A landscape with many peaks, sampled at points; each row gives a point and its height.
A climber steps from a point to the highest of its 2 nearest points, and stops where none of them is higher. Distance is the straight distance between rows; heights are no part of it.
j84: [ 69  92 107 135 117 153 160 177  75 104 132 103 137 124  59 149 163  87
 101  86]  h=44.3
j899: [152 123 134 128 136 118 120 170 173 101  71 154 127 117 129  86 185 162
 103 129]  h=63.1
j333: [129 109  85 111 129 150  96 114 133 134  89 111 139 143 146 186 159 112
 138 197]  h=22.1
j190: [126  81 178 121  73 148 172 129  95  60 116 101 127 123 121 161 131  97
 143 138]  h=26.5
j591: [ 63  78 125 130  82 153 178 151  56 139 120 123 118 121  98 117 158 118
 112  73]  h=50.3
j12: [162 177 104 181 153 134  90 147 152 187  97 162 153 156 116  79 124 154
  92 161]  h=81.9
j670: [125  96 156 100 136 105 130 121 121 147 125 140 134  88 152  90 152 107
 131 153]  h=76.5
j675: [142 125 146 130 147 130 138  90 135 154 175 124 119  96 204 125  82 120
 146 182]  h=29.6
j874: [157 173 122 148 128 101  59 103 143 135 162 133 134 164 190 172 119 171
 122 126]  h=77.4
j517: [134 176 125 108 136 136  96 127 131 141 176 145 144 141 115 123  82 142
  92 120]  h=79.0
j9: [105  93 149 139 109 130 148 138 124 165  90 173 102  84 151  86 155 129
 142 133]  h=72.0
j811: [135 158 142 132 131 136 115 116 154 146 176 177 125 112 122  70  68 144
 102 120]  h=76.9
j253: [190 148 165 136 155  62  98  91 118 157 190 138 142 105 144  75  93 163
 179 132]  h=72.2
j613: [103 107 151 146  89 144 162 157  86 146 101 139 116 120 123  75 167  96
  91  82]  h=55.3
j641: [178 139 135 101 107 126 110 131 147 167 154  99 164  38 159 141 102 138
 160 150]  h=36.9
j170: [ 64 160  87 109 161 124 102 146 116 145 144 134 136 132  60 166 187 174
 126 110]  h=10.0
j598: [180 175  75 128 139 122  89 163 159 146  92 116 140 148  71 138  95 153
  89  65]  h=74.7
j365: [ 62 181 165 122 131 104 132 129  82 120 157 117 121 160 139 147 175 127
 133 146]  h=27.3
j476: [140 190  94 181 148 159  92 118 137 170 130 169 137 163 104 103 104 169
 116 113]  h=84.6
j585: [140 122 132 120 116 185 121 130 162 146 100 140 137  64 152 166 104 144
 126 179]  h=37.8
j330: [180 153 136 148 158 148 144 122 170 113 175 139 116 162 168  97  93 120
 103 125]  h=67.6
j469: [133 108 165 133 131 102 137 125 117 131 149 145 126  75 194  61 161 108
 100 124]  h=73.3
j786: [192 199 112 169 153 124 104 121 155 116 150 130 129 170 169 112  97 132
  91 103]  h=69.8
j932: [120 130 106  88  93 124  90  95 134 125 101 133 141 118  99 173  83 140
 166  98]  h=48.9
j570: [182 125 139 154 120 134 137 153 183 108  80 131 126  77 162 104 169 149
 119 154]  h=56.3
j437: [107 187 105 176 146 173 154 138 120 159 129 135 121 145 110 101 107 108
  67  81]  h=13.7
j581: [126  71 128 144  88 179 150 121  76 104 103 133 131 155  92 119 114  80
 127 171]  h=77.1
j376: [107 169 123 116 138 120 118 142 119 103 150 136 138 143 101 112 162 128
 103  88]  h=12.0
j939: [139 150 161 154 137  97 131 143 113 126 146 162 123 124 160  57 143 112
  91 109]  h=70.4
j324: [150 129 149 105 153 109 134  99 169 106 185 137  96 160 152 117  93 130
 146 111]  h=66.2
j976: [126  72 130 109  97 141 147 127 132 107  81 109 123  90 144 188 140 104
 147 181]  h=13.4
j129: [ 61 157 105 118 152 144 105 149 118 131 143 136 130 142  94 142 192 122
 100  96]  h=11.0
j795: [158 156 116 137 144  95  82  75 104 136 132 115 145 130 186 156 149 106
 160 150]  h=75.7
j71: [171 148 115 116 135  92  79 103 108 167 133  90 178  74 181 147 155  75
 173 140]  h=83.4
j803: [169 119 118 125 167 122 135  91 163 173 192 112 129  69 179 129  83 131
 202 181]  h=31.0
j460: [164 129 111 141 134  87  55 126 129 142 106 136 138 122 139 128 177 158
 133 114]  h=67.0
j684: [168  61 154 154 126 171 161 114  52 153 140 105 137 144 170  86 136  78
 126 180]  h=66.5
j120: [119 112 166 100 148 102 148 109 120 137 172  89  99 135 195 134  91  88
 135 166]  h=28.5
j232: [108 135  72 148 161 159 158 126 173 133  89 148 104 140  90 136 133 138
 122  59]  h=63.2
j629: [ 90  51 155  78 106  89 149 148 137 149 121 145 112  92 125  93 141 112
 104 133]  h=81.2
j403: [125 103 130 128  66 181 161 151 113 117  64 145 132  85 113 120  98  93
 107 134]  h=13.5
j847: [158 138 125 171 151 108 127 121 135 123  96 139 136 135 168  55 170 109
 101 109]  h=67.4
j934: [171 140  87 154 173 153 147 118 178 112 106 141 109 181 102 110  82 140
 130 105]  h=57.8
j835: [147  54 166 155 103 147 164  97  61 151 125 114 112 134 192 103 150 102
 135 140]  h=62.5
j575: [ 59  95 173 109 128 140 179 120 104 130 125 152 109 131  74 113  98 152
 173 140]  h=4.1
j109: [118  94 133  82 140 116 120 119 143  93 163 137 130 159  82 129  99 138
 146 163]  h=71.7
j627: [125   8 125  83 119  96 165 142 133 112 128 135 110 119 104 102 120 104
 121 135]  h=74.5
j770: [168 148 101 123 144 124 118 177 161  95  68 100 152 160 111 145 167 117
  71 155]  h=22.3
j737: [ 55 153 129 113 126 126 117 126  59 161 139 107 123 165 144 159 169  91
 105 157]  h=26.4
j831: [166 177  96 166 115 127  90 141 166 160 110 140 131 136 110 153  97 200
  98  65]  h=67.8
j882: [143 110 148 136  91 159 178 153 115  42 132  99 118 144 110 148 152  95
 101 104]  h=33.0
j987: [ 56 157 156  81 132  95 146 117 116 103 143  96 106 125  96 156 121 137
 156  90]  h=56.7
j664: [124 140 116 160 130 158 161 183 152 105 109 127 103 153 142 130 183 139
  81 112]  h=35.4
j51: [134  98 139 139 125 183 147 118  68 135 116 134 116 158 147 111 122  83
 144 184]  h=70.5
j290: [138 161 120 167 129  65  55  96 113 148 162 117 160 118 216 173 136 177
 137 164]  h=81.5
j82: [110 132 178 118  98 159 161 155  74 100 158 113 127 149 118 121 168 132
  96 151]  h=29.9
j179: [172 132  89  97 127  96  80 147 123 132 105 136 160 138  80 122 113 127
 110  86]  h=84.7
j172: [157 121 121 120 116 129 131 114 133 112 114 112 121  83 176 126 134  79
 115 105]  h=41.8
j264: [137 169 119 158 150 110  79  84 121 157 159 118 158 115 218 164 133 140
 164 202]  h=77.8
j2: [120 109 151 152  94 173 170 168 105 121 126 118  92 151 155 126 163 139
  78 125]  h=32.5
j312: [115  89 170 148 104 153 166 125  71 159 138 135 112 131 163  73 146 101
 100 100]  h=58.8
j243: [121 147 109 107 120 127 114  93 112 111 125 119 135 142  80 149  96 113
 176  76]  h=53.2
j199: [114  68 117 113 107 150 119 130 113 117  97 147 157 123  66 132  95  90
 137 178]  h=89.2
j722: [ 80  99 158 112 123 110 170 106 104 144 142 115  98 157 176 161 111 107
 145 141]  h=27.5
j3: [ 61 158 116 128 148 105  84 110 124 154 135 156 129 150  86 140 151 185
 160 109]  h=9.1
j665: [161 141 167 124 135  90  95  97 144 139 171 158 135 110 125  82  69 175
 147 117]  h=74.8
j738: [ 74  96  83 121 154 150 162 126 157 148 135 160  87 131  98 127 120 119
 123  60]  h=66.0
j955: [ 62 126 139 107 119 149 181 131 103 111 167 114 102 125  97 156 121 128
 125 106]  h=54.3
j15: [107 128 132 136  96 175 179 156 128 122 108 137 110 100  83 119 109 121
 102  98]  h=8.9
j133: [150 111 104 110 130 122 136  99 135  47 135 125 135 157  84 136  98  92
 164  80]  h=58.4
j677: [167 140 136 143 127 107  67 153 140 127  69 148 152 115 117  97 187 184
 132 135]  h=61.4
j280: [165 124 121 130 132 127 112 109 162 185 180 110 152  38 166 122  76 167
 179 162]  h=33.2
j662: [100 170 117 153 152 163 149 116 108 130 164 135 116 158 107 114 135 113
 112  81]  h=13.0
j4: [195 186 103 144 131 135 122 165 160 121  72 111 159 169  92 122 137 140
  94 149]  h=18.8
j180: [ 98 116 104 141 133 146 164 175 123  92 123  97 114 143  90 143 183 114
  80  82]  h=39.0
j992: [ 56 114 156  86 125  58 143 109 126 113 115  99 102 144 116 159 102 125
 195 126]  h=59.9
j685: [139 133  85 143 155 136 130 126 193 138 131 157  95 154  92 112  84 162
 128  55]  h=60.1
j287: [ 50 173 147 125 160  70  94 115  99 170 150 121 141 162 107 145 118 191
 172 125]  h=8.5
j593: [157 216 106 189 128 125  78 121 132 111 148 139 148 159 176 157 135 153
  91  96]  h=73.5
j539: [155 111 122 124 132 139 161 173 121  96 140 102 124 155 148 103 143  79
  53 123]  h=34.6
j295: [155 100 131  97 126 142 105 146 138  79 124 125 155 133  77 138 101 121
 142 194]  h=77.3
j810: [188 151 101 134 136 115  62 144 132 182  89 152 163 143 100 101 110 143
 103 126]  h=77.6
j716: [181 128 123 141 128 131 131 128 180 118 107 112 128  50 183 125 138 126
 144 134]  h=48.8
j983: [141 125 106 110 111 133 135 140 117 110 125 109 122 141 167 144 144  62
  68 105]  h=37.4
j444: [120  66 138 119  81 157 167 142 119 100  90 121 108 109 139 151 130  98
 121 129]  h=20.2
j17: [ 83 145 189  98 114 120 151 134  89  84 158  92 127 155 139 153 138 119
 127 174]  h=28.3
j309: [ 47  85 138 111 126  84 158 126 126  81 133  98 101 162  79 189 102 110
 179 153]  h=64.5
j127: [181 122  98 113 153  91  58 108 123 143 130 118 150 151 141 149 160 126
 162 140]  h=71.6
j390: [ 90 151 117 106 130 127  78 122 121 163 115 121 147 129 163 176 144 120
 125 197]  h=24.3
j431: [ 97  53 135 105 133 128 179 141 148 115 149 136  88 144 107 115 109 132
  98 119]  h=69.3
j189: [ 75  65 138  95 137  98 152 138 143  77 155 122 128 158  61 154 106 130
 154 153]  h=68.9
j846: [125 101 118  96 109 133 130 108 164 110 110 151 117  98 111 153  84 127
 148 120]  h=44.4
j676: [115  90 137 155 135 124 142 140 170 144  78 174 117 115 146  80 170 162
 118 139]  h=67.7
j122: [152 121 113 124 121 144 131 167 142  63 106 116 147 166  98 151 142  92
 101 121]  h=27.2
j292: [207 149  92 158 134 104  77 124 125 158 136  96 159  73 178 128 158 115
 150 133]  h=72.3
j311: [219 136 129 147 131  66  74 124 111 156 164 100 165  56 154 111 160 147
 171 100]  h=77.5
j848: [ 67 128 168 120 132  77 131 118 128 140 147 132 101 141 191 157 126 141
 139 153]  h=26.6
j97: [227 125 154 120 143  70  92  97 106 134 172  99 164  91 142 106 120 148
 198 111]  h=65.8
j909: [ 86 146 114 123 103 176 152 139 133 126 101 148 135 108  33 134 118 141
 141 101]  h=6.7
j143: [126 141 141 125 102 178 140 114 148 128 101 141 118 117 129 157 105 137
 139 155]  h=40.8
j611: [ 93 175 158 146 138  83  91  86 119 160 156 134 126 161 137 148  79 191
 173 146]  h=8.0
j165: [174  93 124 104 146  88 122  93 159  73 151 123 121 141 126 132  96 131
 173  91]  h=63.3
j102: [156 126 132 123 120 146 144 142 161 141 140  93 148  19 185 129 135 125
 169 150]  h=42.2
j478: [ 97 100 156 108 135 131 152  99 133 135 109 150  96 144 110 120 103 147
 192 171]  h=3.4
j531: [ 68 154 129 110 114 104  94 114 126 149 130 137 123 125 170 165 150 148
 112 148]  h=25.6
j278: [151  73 107 110 125 131 118 128 140  87  78 109 143 133 136 183 161  89
 148 171]  h=17.9
j643: [135 183  95 125 128 173 111 133 130 146 124 152 139 159  91 132 100 134
 114 128]  h=81.8
j88: [ 72 137 156 105 102 163 161 120 114 115 111 154 114 100  72 127 123 172
 161 123]  h=5.0
j238: [115 187  92 174 153 176 183 160 122 159  92 115 126 143  61 124 137 112
  89 118]  h=14.9
j568: [143 204 117 169 149 167 170 161 158 122  87 103 150 163  73 105 128 149
  92 133]  h=16.3
j739: [ 86  98 126 121 138 133 170 115 161 137 178 147  83 150 118 108 119 134
 117  86]  h=67.5

Where does a climber stop that starts at each point below?
j129 => j882
j846 => j290
j737 => j199
j575 => j882
j84 => j199
j987 => j199
j934 => j629
j685 => j629

Call two points neighbours if one is among the 2 nearest of the other. Go from one point of each pair to the other, from neighbour to neighbour, staying as high as possible. Name the lowest point that can't be avoided.
j311 and j882 => j122
j670 and j71 => j677
j71 and j476 => j97
j311 and j290 => j292
j290 and j71 => j795
j476 and j179 => j810

For each start below, name every point that the climber comes to, in order.
j611 => j3, j170, j129, j376, j662, j437, j238, j568, j4, j770, j122, j882
j143 => j846, j932, j243, j133, j165, j324, j330, j786, j593, j874, j290
j287 => j3, j170, j129, j376, j662, j437, j238, j568, j4, j770, j122, j882
